Each row is a point on a tangle of strands that fork, close into loops and nearly touch. The rows are in no order.
In the rows, zero is written as 128.
Two points are linked if the straight distance between their rows is under 50.9.
J198: [111 155 136 146 142 141 140 153 131 142 133 125 148 122 113 131 122]
J612: [132 164 103 157 105 138 188 129 143 121  91 133 125  99 112 192 122]
J786: [130 118 147 112 143 124 115 116 118 141 140 131 121 144 140 100 141]
J473: [110 167 136 167 142 148 160 151 132 147 126 124 145 115 106 158 108]
J3: [105 181 161 223 137 161 188 113 154 144 118 130 125 103 111 214  74]
J113: [128 156  91 166  93 141 198 117 149 107  79 133 113  94 123 203 115]
J862: [189  83 102  70 102 100 108  78 104 113 123 118  85 142 168  75 164]
J791: [173  77 145  77 104  80  91  78 104 133 144 119 102 152 174  78 157]
J828: [160  91 154  94 118  96 100  87 107 133 143 123 101 156 166  91 151]
J772: [111 180 125 187 128 143 179 158 135 128 103 142 135  91 100 214 104]
J254: [126 131 153 129 141 127 126 101 120 143 139 131 113 150 145 110 136]
J793: [118 174 144 196 128 152 190 112 148 141 111 128 125 100 109 204  95]
J709: [123 174 117 176 118 138 183 146 138 123  98 137 130  95 104 204 110]
J88: [ 87 123 155 131 148 123  86 141 128 134 165 137 139 161 120  95 120]
J93: [ 83 121 165 136 142 114  71 135 134 130 177 141 139 168 111  94 118]
J827: [108 130 138 121 152 136 109 161 127 134 139 129 155 128 120 102 129]
J9: [176 106 101  88 112 119 128  90 116 120 115 121  93 135 146  99 162]
J262: [116 181 131 214 117 146 195 127 153 121  93 142 116  85 114 239  95]
J641: [102 139 156 144 147 130 119 118 129 147 143 131 122 151 132 110 119]
J21: [ 96 117 135 114 157 139  88 174 127 129 146 127 172 133 117  90 133]
J186: [128 105 132  87 149 123  87 147 118 131 141 128 149 136 135  88 145]
J718: [147 105 149 102 129 106 106 100 111 137 140 128 109 151 158  96 146]
J287: [124 171 121 207 103 144 201 110 157 116  84 135 110  84 121 229 101]
J80: [114 103 127  88 153 130  79 163 122 128 147 129 170 130 130  82 142]
J841: [159 120  81  84 116 133 126 168 126 104 102 113 154 101 109 118 155]
J323: [142  78 139  68 137  95  67 129 106 131 155 131 133 150 157  76 146]
J563: [ 83 126 185 154 134 106  71 114 139 136 186 143 131 180 108 103 113]
J653: [157 111  63  75 104 137 126 180 126  92  91 116 159  99 108 127 150]
J964: [107 174 150 183 140 154 167 135 137 152 126 124 133 116 108 168  96]
J976: [ 86 151 147 154 152 145 125 162 133 142 146 128 157 134 106 117 108]
J269: [101 133 144 126 154 133 112 142 128 138 147 128 140 141 124 100 124]
J679: [103 181 133 199 134 150 179 171 130 131 110 143 140  96  95 219  94]
J729: [ 92 135 169 156 144 128 111 112 133 149 159 137 120 164 127 111 110]
J202: [121  81 143  79 139 101  64 134 115 129 169 135 141 156 147  80 135]
J210: [184  79 124  73 101  85  93  77  99 124 132 118  92 146 169  73 160]
J743: [129 159 110 191  96 146 212  84 162 109  73 131  99  88 130 218 101]
J640: [170 102  64  64 114 134 119 147 125 106 109 113 131 111 128  92 164]
J111: [ 96 175 158 205 143 158 172 124 142 151 132 127 134 118 106 174  84]
J219: [167  89 119  69 124 103  85 116 107 126 132 128 117 139 154  78 164]
J804: [170 101 108  84 121 114 107 106 112 121 121 125 103 136 148  88 162]
J488: [ 85 129 181 161 136 115  93 104 135 140 176 140 120 179 123 107 109]
J318: [183  92  82  71  99 117 131  82 107 108 114 118  79 137 155  90 158]
J567: [162 113  87  80 124 131 116 148 124 113 109 115 138 113 120 101 163]
J244: [163  73 129  62 128  93  70 119 108 129 145 129 123 142 161  71 159]
J464: [127 147  87 167  89 140 210  93 155 109  68 126 101  94 142 208 108]
J211: [112  93 155  97 140 106  73 127 121 131 173 132 133 167 140  87 126]
J853: [173  96  50  55 105 137 137 149 122 100 100 112 130 109 126 110 161]
J661: [ 76 146 143 154 153 141 103 182 136 135 151 126 175 133  93 105 108]
J685: [164 100  48  56  99 139 138 167 123  88  92 113 147  97 124 123 150]
J53: [ 89 178 167 231 144 165 181 112 153 154 136 127 126 121 107 192  68]
J260: [130 114 137  97 147 124 104 137 120 136 135 126 131 136 137  94 146]

A piece is all that can be reached along the links. How many separate loops has the piece of each point below (a circle has one, a figure eight two, a Y none), and how many tips (points with one link)?
J202 | loops 2, tips 1
J53 | loops 0, tips 2
J287 | loops 0, tips 2
J841 | loops 1, tips 0

How many points has the smallest loop of links through each point below? Write none if it is on no loop.
J21 | 9
J563 | 7
J653 | 6

A fork is a point with three links, a tip a point with one. Leave the first point through the second and follow the links. Name the first fork or tip that comes.
J260, J186 | J269
J976, J198 | J793
J612, J709 | J679
J210, J791 | J786
J772, J709 | J262
J219, J244 | J211
J269, J88 | J641
J53, J111 | J661

Name the points in between on the shortest way along the links from the first point to the second, in order.
J93, J828 | J88 J269 J641 J254 J786 J718
J612, J262 | J113 J464 J743 J287
J80, J729 | J21 J827 J269 J641
J473, J661 | J198 J976
